A landscape with many valleys, sampled at points; each row gives a point and its height.
From any point a ball rolls to the lowest of the 2 points nearest to it. It stops when none of these is lower. Distance is the straight distance between rows; heights are no part of it.
duse h=705: [  0   1   2  21 -35   1  -4  36   2   8  11  24 -10  11  12 -19   9  18
 -11  -9   5 -14 -10 -24]
zaf h=835: [ 19 -17  -1  13  -4 -27  -8 -17  10   6  26  18  12  -4   9  43  21  -2
  18   3 -11  -8 -21  10]
nasif h=662: [  3 -27   7  34 -12 -19 -20  -9  -3 -19   7   7   0  10  13   7 -19  -8
  -6 -23   2  -4  24   5]
Lasu h=657: [-25  -5  -7   2  -1   7   1 -24  24 -14  -6   7   3  -9  10   1 -14 -11
  15   4  -2  -8   2 -26]
miziz h=463: [ -3 -21  16  -5 -17  16  -1  -3   3 -12 -14 -11   4   6  -2 -15  20  -6
  -1   1   5   9  -2 -13]
datu h=568: [  1   3  23 -32  -9  -2  45  21   7 -21 -30  -8  26 -19  -1  -1  27  15
  -6 -14   2   0 -26  14]
Fito h=490: [  1   2  11   7 -15  13  16  -8 -21   0  -3   9  10  19 -37  14   1   0
 -14  -8  -9   9  10 -11]
Kolap h=328: [ -2  17 -17  48  12 -21  -9   3  37 -41  18  -2   6  34  31  -5   1  -8
   6   4 -11 -38  12   8]
pezom h=460: [ 14   3  27  -5 -11  31  15   6 -26   4 -26  -2   6  17 -30   5  11   0
  -5  -3   1  -9  14  20]
gar h=615: [ -9   1   5  -7   1 -14  26  16   8   0 -24  -4  11 -19  -3  -4  -1  13
  -3 -14  11  -8 -22  -2]
vur h=428: [ -8   0   4   6  10 -16  -4 -22  -7  10   7   2  -8  14 -20 -20   7   6
   0  23 -17  24  -8  11]
vibon h=600: [ 11 -10   1 -22  15 -22 -28  13 -14  -1   4  13  -4  -1 -14  -3 -13 -12
   4  27   6   4  33 -22]
fer h=300: [  4  14 -17  -1  -8  -1 -27  16  -9  14   7  -8 -27  -1  10  -9   5  16
 -15 -18  -5  27  32   9]
zodav h=621: [-17  -9  17  -4  13  -5   3   8   6   4 -17  17  12 -15 -19  -1 -35  -6
  -6  -4   0 -10  17 -22]
bibo h=642: [-43   9  -8 -10 -19  46  19   7  13  14 -16  -6  24   3   3   0   7   5
   5   5  -4  -5   2  -5]
roseb h=399: [  7 -12 -13  -2  16 -10 -37   6  18  15  20 -31  -9  37  -2 -26   8  -9
  -5  11 -12  10  -3   4]
Tuduz h=418: [ 23  -1  -5  -1   7  10 -26  -1   4 -18  41   1 -25  41  13   7 -13  -3
   8 -39   0  19  34   2]
bafi h=227: [  0  12   7  -1   2  -6 -10  10  17   3  10 -26 -23  30 -18  -3  -9 -36
 -13  -6  -8  10  54  10]
nirof h=298: [  1 -18   1  22  17  -2 -33   0  -3  11 -20  -9 -20  26 -14 -14  -7 -24
   8 -23  -9  -8  27  22]
fano h=582: [ -7  -9   6  -3  -1 -23 -27  12 -14   3   7  10   3   6  10   0   3   5
 -13   9   4  -5  31 -35]
Vam h=468: [  0  -4  11   6 -18   4   5 -18 -16 -22  -7  18  33  -9  -9  -4  -5   8
  -4   2   1  13 -35  -4]
med h=586: [ -3 -13   4  -2 -15  -6   6   1  17   2  -4  17  12   5 -19   7 -27 -20
   9 -25  -3  -7   8  -7]
Denen h=729: [-20  13  -5  -9  -9  22  -3  28  12   4 -10  -3  10 -10 -23  12 -22  -7
  11  47  -3  -3 -11 -34]
Fis h=740: [-30  -3  -8   5  19 -32  -6 -15 -10  13   6 -20 -26  26  -5  -2   5   2
   2 -26 -10   1  17   7]
met h=350: [ -8  25  -6  18 -17 -19   8  21  20  11  23  -2  -8 -11   3   2   3  -7
  19   0   8 -16 -27  -2]
dur h=501: [ 14 -16  23 -34 -21  30  12   6 -19 -10 -16  -1  12   2   9 -24  35  14
  -9  -7   3  13 -13   8]
Vug h=544: [ -8  -9  11 -34 -19 -17   9  11  24  -9 -13  28  13  -8 -24  -9  -8  -7
  10  -6  -3   2  -2   2]
kinat h=585: [-12  23   0 -21   3  40  38  10  -6 -16 -34 -21  36   4  -7   8  -3   6
   2  15 -12  -3 -45  13]
tava h=470: [  9  -3 -13  55   2 -12 -15  15  29  -1  32  11  23  11  25 -14  13  -5
  29   5  -6 -25 -14  -4]
fereg h=550: [ 11  27 -19   4  15  21 -33  -6  25   6  12 -27   6   9 -14  -7   0 -10
 -28  14   6   3  55 -12]
tibut h=263: [ 14 -12   3   4  38   3  -5 -15 -39  -1   6  -7 -17  -4 -14 -26 -22   0
  -9 -31  10  11  22 -28]
gune h=524: [ 14   8   1   4  -5  17 -16   3  -5 -11   2   2  19  -4 -41   1  -4 -11
 -11  -9   2  22   2  -9]
gelun h=772: [  0 -20   5  11  15 -30  -1  -3   4  21   0 -27 -25   2  -3  12  12  14
  -5 -26 -12  -2   1  14]
Vib h=398: [ 14 -15  13   8   9  19 -17  -8 -34   1   2  -2 -16  17  -8   6  -9  -2
  -4 -23   0   0  44   1]
tezi h=274: [ -3 -12  14  12  16 -19 -14  22  17  26   3 -30 -12  23 -24  -6   3 -13
 -11  13 -11   1  57  14]
pimuk h=453: [ 27  -3  24 -18  12  11 -22  -4 -31   7  -2 -11 -10   9 -22 -18  13 -17
   4  40   2   8  22 -25]
fanu h=870: [ 12 -15   8   1  -3 -14   6 -13 -17   8  -1  21  -9  10   9  34   2   0
  15   0 -16 -17 -37  14]
kaza h=807: [ 18  13   8 -46   0  34  -3  -9   8   9 -12  17   5 -20 -19  -9 -27   0
  -5   9  10   9  31 -16]
Lom h=613: [  6  16 -16  22  -8 -12  14 -10  19 -16   7  -3  26 -23 -17  13  20 -23
  44  -2   9 -12 -43   1]
nonu h=599: [-13  11 -16   9  16 -31 -24  24  31  -9   6   9 -16 -10  14 -40  -3 -12
   9   3   0  -2  -2  -7]
kozu h=768: [ 33 -28   6   0  -2   6  -1 -34  21   2  17  17  -9 -10  14   6  21  21
 -12  -3   2   9 -27   1]
Lar h=308: [-25 -16   6 -18   2 -11  -9   3 -11  21  -5 -27   3  10  -8 -36   0  -2
 -10   1   8  23  11  -9]
gan h=378: [ -2 -18   7 -26   5  19 -11 -18  19  13   1 -15 -12   8  -6 -21 -12 -20
   0  19  -3  28   5  -9]
Gurib h=677: [  8  17 -20  22  -3   1  10 -30  -9  -3  14  16 -29  -7  16  -1  29  16
  -7  -6  -2 -13 -25 -13]
nosak h=708: [-19 -13  -5  12  16 -24  -7  -9  -4  -2  21 -22  -8  32  17   8  -8 -14
 -11 -13   5 -11  24 -11]
tig h=770: [  5  -5 -15   2 -29   3   4 -13  20   9  27   4  13  -5  30  32  30  16
  -2   0  13 -13 -11 -14]
belol h=557: [  6   5  -9   6  -3   1 -30 -13  24 -27  -3   3   0 -11 -21   5  -9 -19
 -20  -6  13  13  15  -9]
nake h=728: [ 40   5  15 -14  29   0   0  14 -11  20   3  -3 -18  -9 -32  -9   5  -7
   6 -21   5  -9  66 -19]
Kanu h=153: [ -1   1  -1   1  10 -18 -12   2  21   9  10  -1 -20  10 -16 -10 -11  -8
 -17 -26   0  22  59  21]
zogeg h=650: [ -9  -5  15 -19  12  14  11   7 -28  10 -27  -2  25 -32 -24  -6 -34  -7
   3  -9  15   5  28 -19]
mub h=798: [ 28 -29  -2   5  11   9 -15 -14   9  12  18  -1 -17   7  14 -16   4  21
 -12 -31  -8  16 -14  -7]
koni h=687: [ -2  -4  11  16 -24  14   6  30  -1   7  21   2  -8  29  -8 -17 -20  -2
  -1 -12  -1  -3   7 -33]
bib h=484: [ 12   3  -7  39  18 -14  -8   0  20 -18  20   6  -9  21 -13  -2 -39   3
  -9 -24 -23 -10  14  13]
Bifi h=439: [ -4  -7  -2  24 -17 -23  33  -7  -2  13   7 -11  -5  -2   7  -8   1  -2
  -8  12   5  29  -5  19]
pafom h=530: [ 10 -18  26 -30 -11  24  36  18   0 -22 -25 -11  40   7  -3 -11  19  11
  -2   6  -5  21 -23  12]
Lef h=359: [  1  -5  17 -52   6  26  22  32 -10 -25 -46  -4  33  10  15  20  -3   3
 -11  -4  12   2 -10  42]
pon h=441: [ 16 -17  -8  -3   2   1  -1   3  13  27  21 -23  -4  34 -20 -29 -11   9
  -8  -3  -9  29   7  10]
Sune h=578: [ 24   4   3  -9   9  -2 -28   7  15  -4  24   8   8   2 -16 -12 -26  -3
  -4   8   8   1  33 -31]
dip h=780: [ -1  19  -1 -10   0   0  12   4 -16  16   7  13 -28 -13   1  -6 -26  31
 -10   0   0  22  11  -5]
lumos h=895: [-15 -19  11  -1  -9   1  15  -7 -12 -14  -8  17   8   2  13  11  12   0
  13  21  -8 -25 -27  -5]
demog h=636: [-13   6  -8  14   9 -23 -19  21   2  20  -9   5 -20  -2  18 -24   6  10
   2   4 -15  -5 -18  -3]
dake h=237: [ -4  -8  -4  -9   3 -14 -10   7  -6  27   1  -6 -22   8 -12 -31   5  12
 -19 -16   3  16  45   2]
vilu h=696: [ 27 -10  14 -34  16  26  -5   4 -11  14 -37  -8  -1 -23   8   7   8  17
 -19  -3   9   3  -2   0]
tad h=445: [ -5  17 -29   4   3 -13 -32   1  26  19  33 -14  -8  15  -1 -14  11  10
  -2   8 -10   7 -11   3]
pana h=723: [ 16 -12   7  47  -7 -26  20 -10  14 -13  34   2 -35  22  24   6  -2 -22
  31 -14  -1 -19  -9  23]
regov h=488: [  0  14 -14   6 -20   3  -7  -5  -2  -1   9  18 -13  10   6  26 -19  -3
   5   3 -11   8 -14   3]
vovit h=655: [ 14  10  -9  27 -12  -9  24 -16   6  14  15   0  -9 -35  25  10  28 -11
  26  26  26 -12 -27  12]
zar h=555: [ 14   3  12 -17  38  26  13  -2 -27 -16 -35  10  19  -1  18  14  -3  28
 -14  17  -5 -12 -27  20]
mipe h=693: [ 18  -5 -14  13 -18   0  14 -24  17  -1  10   2  -4 -35  16  40   8 -14
  10  13  21 -10 -35  13]
sovul h=321: [-15  -2 -16 -21 -23  11   1   5  17 -17  -3  -9  16 -14   5  16   1 -28
  31  -4   7  13 -32   6]
tozi h=353: [ -4 -15  10  18  -4   9 -18  -8 -26   8 -14   6 -23   8  -3  -6 -10   0
   1  -9 -11  -2  13  24]
fanuk h=556: [-12   2 -34   7  15   9 -34  -7  13   7   4 -22 -15  10  27  -4 -27 -15
 -16  10  -4  -9  18 -12]
zedu h=734: [ 26  -2  -5  21 -18   4  10 -25  15  11  15   9  -1 -24  25  26   8  18
 -21   3  13   2 -17  -3]
gad h=367: [ 15  -5  -1  -7  15  18 -12 -19  -7   3  36 -18 -34  34   7 -20  -9  -7
  -7 -19   2  22  37  -1]
bef h=607: [ -7 -22 -11  29 -17 -23 -13  -9  11 -17   6  14  12  -8  17  26  -1 -10
   4  -4   8 -18   0 -11]
Mopu h=448: [  4  17  -6 -27  10 -28  -2  -5 -28  -8 -13  15 -16 -14  -3   6   5  27
 -10 -13  -3  34 -23  25]
robem h=651: [-11 -10  13  -6   4  -2  -1  16 -30  -4 -39 -11  19 -22 -10  -9  -8   4
  -5  -3   7  -3  -2  -1]
muv h=915: [-18 -16  31 -16 -11   9   8  -4 -24 -23 -24  27  22  10 -17  24  16  12
  -1  15 -10 -19  -8  -7]
Bosel h=683: [-16  -2  -5   5  -9 -27  33 -10   0  10  11  -5  -7 -28  29  32 -21  -2
  21  29  13  -3 -17  11]
Buvu h=601: [ -3 -12  14 -17  12 -22  -6  19  -4  15  -9  19 -19 -23  18 -21   2  35
   7   4  -8   0 -15  13]
Fom h=492: [ -5  24 -35  -9  -8  -6 -27  10  23   3  14 -13  22  -7   1  -7   4   0
  -9   6   4   6 -20 -21]
Bopip h=755: [ -1  22   7 -21 -10  20   4  15  -8   9   7   4   5   7 -18 -16  -2   9
  -5  21  -9   8  10 -35]
puz h=476: [-13  14  -7 -15  -5   0   6   2 -32 -10 -20  -2   7   4   5  28  11   5
   2  -8  -2 -20 -37  19]
tomig h=546: [  7  14   0   3  -9 -16  34   8   5 -14 -10  11  32 -30   4  22   8 -13
  45   3  11  -4 -50  27]
sanef h=434: [-11  -4  13 -40  29  21  39  27   5 -39 -47  20  31   0  20  12  -3  -5
  -2   1  -3 -21 -21  31]
punul h=803: [ -1 -16   0  -8  15 -27  -3   8   0  27  -6 -15   6 -11 -14   9 -12  18
 -12  -7   8  14   1  13]
dapor h=576: [-19  27 -24  35  -9  11   4 -21  26  -6   7   7 -14  -6  21  -3 -16 -34
  25  11   5 -15 -16   8]
siku h=595: [-13  12 -22  14 -16 -11 -13 -19  28 -15  -1  -6   6 -15 -12  12  -1 -18
  -8  16  10  16  -9   8]
Mimiz h=366: [  7 -13  10  -5 -15   8  26  23  17 -19 -20   5  19 -35   7  -2  -4  10
  17  25   2  10 -37   0]
sapu h=404: [-11  25 -18  45   9 -27 -16   6  45 -15  23  -5  27   6  17 -16   1 -15
  13   6   1 -32  -2 -16]
fab h=828: [ -2 -18  22 -28   1 -15  10  -3 -17   3  -4  -7  13   1 -24  13  13  15
 -11 -10   9  10  10  11]
kirel h=614: [-19  18  -7  -3 -13  48  19  -3  -3   1  -9 -15  32   2   8  20  -8  10
   4   6   3  -6 -37  -7]
sanat h=330: [ 15 -18   7 -15  24 -14   3 -18 -21   8  17 -19  -7  -8  -5  -3 -24  20
 -23 -16  14  10  32 -22]
zuze h=678: [-30   6 -26  21   1 -23  -7  19  10  -5  25 -16  11  26  19  -7 -16  -9
 -10   1   6 -12  41  -8]
lado h=281: [  3  -6  30 -19  -5   6  25  23 -25 -19 -38   0  28   5  -1  30   2  16
 -11   4   4 -10  -6  36]
Vak h=357: [ 22 -22  23 -14  -7  18   2  -3 -38  -8 -25  -2  19  -2  -1  16  -3  14
 -15  19   7  13  -3  21]
Ruk h=548: [-18  24 -28  26  16 -38 -16   0  20 -14   7 -14  -7  -5  12 -26 -15 -15
   2 -21   3  -5   5   2]
nif h=478: [-16  13 -14  44  10 -35  -7  -7  35 -27  11   0   0  -8  13 -13  15 -12
 -12   0   5 -10  10 -10]
Zoteg h=604: [  3  20 -18   3 -20   5  17   2   5  17  10  -6 -48  -4  13   0   3   3
  11 -16   4  16 -24  27]
gine h=543: [-30  15 -32   4  -5 -16   0 -19 -13   4 -10   1  17   2  -9  17   7  -4
  14  -7  -7  -9 -37  12]
pul h=523: [ 16   5  11 -52  21  44   6   2 -19  -7 -30   2   0   5   5   1   4  21
 -13  28 -19  -7 -23   8]
savin h=477: [  3  -4  14 -32   8  29 -12   3 -23  -2 -18 -16 -15  10 -14 -12  23   5
   3  26   2  -8  -2 -31]
nuti h=236: [  2   6   2  42 -14  -1   7  -6  39 -40  24  -1   0  26  21   1  -6 -16
  -8  -3   5 -21  18  -6]
Sunas h=423: [  0 -19  11 -47 -14  16  -6   3   6 -22 -23   0  20 -16  -6  19   9 -21
   5  -3  -1  10 -24  -2]
vapi h=549: [ 16  -5  16 -26   9  36 -11  -8 -16  -5 -38  27  16  -6  -8   0  21  27
 -16  21 -19   3 -10   5]
fad h=351: [  5 -27   6  20  15  -3 -43   5  10   9   4  -7 -10  25   4  -8  -2 -13
   3   2 -21   1  11   2]
bofar h=413: [-15  -4   3  -2 -21  -1   4   0 -37   5 -14   4  -1  10  11   7  11  10
   0  -9   3  -1  -5  17]
Simuk h=496: [ -7  12  12 -32  -5  31  41  14  -4 -20 -28  28  11   0  12   9   2   8
   0  -9 -11 -15 -26  37]
muvum h=521: [  0 -10   5  10 -24 -31  16   2   1  20   3  22 -32 -19  33  16  16  10
  24  18  -2  -5 -20  28]
gitu h=519: [-12   1  -8  19 -20  10 -15  -4 -16  -9   2  23  -2   1   9 -11  -6  -2
  -1  -2  -6   7 -26 -13]
funo h=675: [  6   0   7 -22   2   3 -22  15 -21  -1 -24  10   1 -22  13  -2  -8  10
 -13  -1  15   9  11 -10]
nofa h=500: [ 12  29  19 -46  19  37   6   7 -31   4 -25 -14   0  -3  -7   0  28  16
 -10  22   0  -5   8  -6]
Femu h=551: [-19  -8   7 -16   8 -10  26  13  -7   5 -31  31   3 -22  13 -28  -8  27
   5  16 -12   1 -29  14]
rus h=532: [ 16   4   5 -24  -4  16 -25  -7 -16   4 -34   2   8 -11 -39   2   9 -21
  -7 -20  -3  13   2   9]
fabi h=743: [ -5   0  10 -25 -12  20   7  28  -5  14 -10  -6  28  -4 -17  10   4   6
   7  36  -7   2   3 -19]
modu h=616: [-43   8 -15  -2 -10  -2   6  -9  12   6   9 -18  -7  11   6 -13  -8 -12
  -1  14   2  -3  12 -19]
gozev h=406: [ 10 -22   3   2  36 -18 -11 -11  -4  -4  18 -16 -14   3  -7  15 -18  13
  -9   9   0 -11  20 -36]
Bak h=373: [-28 -13   8   9  -2 -23   8  -5   0   6 -11 -21   2   4 -16 -27   2  -2
  -8  15  -3  18   6  19]
Vosin h=660: [-18  -1  -4   2 -34  49  -9   6   9  15  -8  -6  21   3   0  -7  -4  -9
  -1  11   3  -7  29 -14]
rurif h=721: [ 16  -3  -1  45   3 -32  26 -11  19   7  50  -1   1  17  14   4  10 -20
  38   1   1 -30 -11  24]
diguv h=436: [ 19  -2  25  12   5  26   9  13 -51  10  -9  -2   0   1 -31   0  -1  -6
   7 -20   2  -6  32   1]
Ket h=435: [ -4 -25   2  -4 -20  -8   6   7  12  -5   2 -16   9   6  11  18  10 -22
  15 -14   9  -4 -34   0]
muris h=701: [-34   2 -10   4  -1   9   0   7  23  -1   1  -6   4 -13   4  12   0  -7
  23  27  -7  -8 -28 -22]
Vepa h=793: [ -9  29 -11  13   3 -21  50 -10  18   2   5  18  17 -44   4   6  18  10
   5   3  12 -10 -30  -4]
mosa h=639: [  7  13 -23  46   4  -9  -4 -17  -6   6  19 -10 -31   8  16  21  16  21
  -9 -26  -3  -5 -16  -4]
koto h=765: [ 19  16  10 -14   3  11   4  18 -22  12   2   1 -10 -11 -20 -21 -21  26
 -15  10   7  14  38 -29]
besem h=691: [ -9  -3  12 -47  14  21  -1  -4 -20  23 -16   6  58  -4 -15 -10   1  16
   3 -10   2  -1  16   6]
tadub h=534: [-22  -2  -7  -7  -6 -25  -2   7  -3  11  -1   3  18  -5   5  24   9  13
  -4   3  -3 -13   0 -22]
nuvu h=617: [-26  23 -32  27 -11  10  19 -22  30   5   3 -11   7 -24   2   9  -1 -22
   5  17   3   2 -19   7]
satu h=511: [-11 -16  -5  20 -21  -3   3   7  13  11 -10  -7  -1  -7   9   3 -11 -16
  13  -2  16  -9 -18  27]
fip h=603: [  5  17 -19  27   8  -8 -28 -18 -10 -10  14 -10 -18  19  -3   4  10  -3
 -16 -14 -10   2  -3 -18]
mas h=579: [  5  25 -17  14   9   1 -35   2  -2 -16  23  -1   4  30  -7 -21  -3  -2
 -21  -4 -14   1  22 -14]
Bubu h=602: [  6  -3  -9  29  -4 -28  22  -5  -4  23  31   6 -17 -28  46  18   7  10
  29  20  13 -16 -11  16]
dupef h=739: [ 30   3   0   0  32  -4 -21  11 -26  21  -8 -25 -37 -12 -30  10 -11  -1
   2 -12  -2  -4  54   0]
vovas h=485: [ -2  -6  -6  20  14 -11  -6  -4  25  13  26 -12  -5  13 -10 -22 -21   2
  -8 -18 -21  18   6  18]
Dogin h=433: [  4 -11   7 -19 -14   2  52   9  12 -23 -15   7  12 -32  17 -15 -12   1
  29  -4  22  12 -43  10]
nen h=648: [-40  10 -21  11  -8 -16  -8  10  29   9  14  -1   7  26  22 -15   8 -20
  14   0   2 -21  15 -12]
falet h=535: [ -6 -12  -4  48   7 -21 -21   0  12  -4  21  16  27  14  11   2   5   9
  -7  -7  -4 -23 -10 -11]
Morov h=673: [ -9  13  -3   5 -22  25  -8  23  -2  14   1  -7  -4  26  -9 -11  -9  -9
  -7  -9   3  -8  37 -13]
Zukal h=545: [-30  11 -11 -28   9  17  25   6  -6 -28 -28 -11  22   6  16  16  12   6
  10  18   1 -14 -40  22]
mez h=709: [ 31  -4  18 -35  19  27  -3   9 -22  16 -28  -9   5 -21 -17 -23   5   4
  -7  -8  16  -8  28  -9]
mima h=432: [ -2  24 -11  11 -18  -7  -9   8  24   0  28  10  -5  16  12  10 -14  -7
   3 -18  -2 -11  -4  -6]
Sano h=499: [  1  -5  14 -20   4  -4  35  -7   4  -3 -19  26  -5 -33  20 -12  -2  12
  18  -1  -7   0 -50  24]
lazu h=438: [ 18  -2  11  25  11  10  -9  -3   5 -10  11  -5 -11  31 -11  18 -30 -15
  -8 -25 -11  -6  43   7]
nira h=753: [ -4  14 -18  25  -5 -33  26 -12   0   1   5  15   9 -28   6  -2  35   6
  -1 -24  21  -2 -23   7]
fuz h=461: [ 13  10  -2 -19  -3  -3  36  27  18 -37 -12  10  31 -42  19  27   3   4
  33  20   1  -3 -56  10]
mati h=928: [  1 -16  32 -10   2  -1  -5  16 -34   0 -25  24   5  -1  -5   9  11  16
  -5  28  -7 -16   8 -11]
vunur h=425: [  5 -28  22 -12  -5  20 -16 -16  -5   1   0 -12  -7  16 -18 -18  21 -21
   8  18   6  14  27  -8]
vabub h=718: [ 54 -13  18 -33  34  17   5   7 -30  29  -9 -11 -16 -29  -8 -10  -3  -4
   7 -12   7  -8  49   0]
bamo h=845: [ 11 -15  22 -29  25 -11  -1  17 -17  13 -25  -7  18   2 -13  14  22  28
 -12 -13  -3 -15  13   8]
bufo h=688: [ 21   3   4  46 -19 -17  24 -21  10  -7  20   3 -26  -5  14  12  15 -22
  14   7  10  -5 -17  18]
kig h=442: [-13  17 -10  -4 -22 -25  17  20   0  27   1  14  -4 -10  14   4  17   6
  25   5   5 -17 -22  29]
lasum h=584: [-30   7 -11  -9  16  20 -10 -22   5   6   5 -22  -8  16  16   1 -16 -22
 -10   5  11 -11  27 -34]
Mig h=489: [ -6 -12  28 -62  -3  -4   0  19  -2 -10 -23  19   3 -14 -11  18 -10 -18
   6  -7   4   1   5  -3]
pusum h=317: [  6   5  -7  13  37  17 -21 -13 -25  -5   9 -30 -15  18   8 -27 -15 -15
  -6 -18   3   9  30 -16]
zib h=527: [ -9  20 -34  -3   3  15 -38   8   8  10   9 -14   4   1  -6   2 -14   3
 -16  20   5   7  17 -19]
labir h=801: [ 12   6 -10  -4 -23 -12 -10 -12  16  -6  19  24  19  -7   5  18  23  -5
   5  14  -4  -3 -22 -14]
fetuf h=326: [  3   3 -14  36 -13  12  16 -26  28 -20  23   2  -8   7  14  -8 -30 -16
 -14 -13   6  -1  12 -14]
Tib h=495: [  2   5   5  27 -16  -1  20  -9   6  -3  28  -7 -15  20   4 -11  11   2
 -12 -17   2  18   5   3]
tisi h=369: [  3   9 -15  -6   0 -12 -25  -3 -14   9   1   7 -36  -4  -3  -4   7  12
  -3 -28 -14  35  -6  21]
Gatam h=561: [ 26  21 -14  -2  18  20 -25  17  18 -12  25 -12  -2  30 -13 -19 -28 -11
 -18   8   0   9  44 -10]
kup h=510: [ 21  -7  15  -1  36  -8 -19 -23 -25   6  12  10 -24   4 -39  -5   7  19
 -14  20 -18  18  34 -12]
zenal h=474: [ -4  -7   4   1  12  -8  -2 -15 -15  19  20 -10   8   4  -8  15   0  17
 -10   5  -2  -4  -5 -27]
ris h=502: [ 11   5   9 -27  10   7 -14 -16 -35  -9 -26   7  -8  -7 -23   7  10  14
 -15 -17 -10  18 -14  27]
Loni h=711: [ -4  21  -9   5 -13  -7  27 -15  14  -6   4  23 -16  -9   3  -1  20   7
   8 -27  -5 -12 -25   0]
fudu h=537: [ -7  10 -21  29 -26  16  17 -24  -7  -4   1   7 -22   2  26  11 -12 -16
   9   4  -8  -6 -28  18]
tinem h=554: [  6  10  -9  16  -9 -20   7  -9  20  -2  27  -1 -45   8  15   3   2  -4
   3 -28  -3  28   3  25]
vov h=942: [-12 -25  27 -10   9 -18 -14   9   2  -1 -32  10  -3 -18  -3  -6  26  10
  -1  30 -10  -2 -13  -6]
rofi h=412: [ 13 -13   4   5 -14  15  15 -12 -26 -18  -7   8   3  -8   0  16   3  21
 -19  18   2  19 -28   8]
tusu h=475: [ -7   4   4  21  20 -13 -13 -27 -27 -11   9   7 -26   1 -35 -13  -9   2
 -20   6 -15  25  15   7]
Desol h=667: [-37  -1  -6 -28  -4  26  -4   2   3  23  -9  11  35   3  -3 -15  -7   3
  -1 -16  -2  -7   6  -6]
ber h=796: [ 15  15  -5 -14  -1  27  -5 -13   6   2  11  21 -23  -9   1  -8 -24   6
 -19   9  -2  20  22 -12]
pumak h=669: [  3   4  -8  34  -3 -15  21  -5  25   1  36   3  18 -13   3  10  19 -26
  53  13  12 -24 -21   4]

Where does a ball stop that starts at each point below?
gelun: nirof
fip: nirof
dip: nirof
vibon: nirof

Call two points neighbours if one is among the 2 nearest of the other. Go from one point of each pair to the other, from neighbour to neighbour, staying as low as possible. Name the highest point that can't be avoided.
nirof, nuti: rus
lado, met: gitu
nirof, Mimiz: demog
Kanu, sapu: Tib
nirof, tibut: lazu
met, sovul: satu
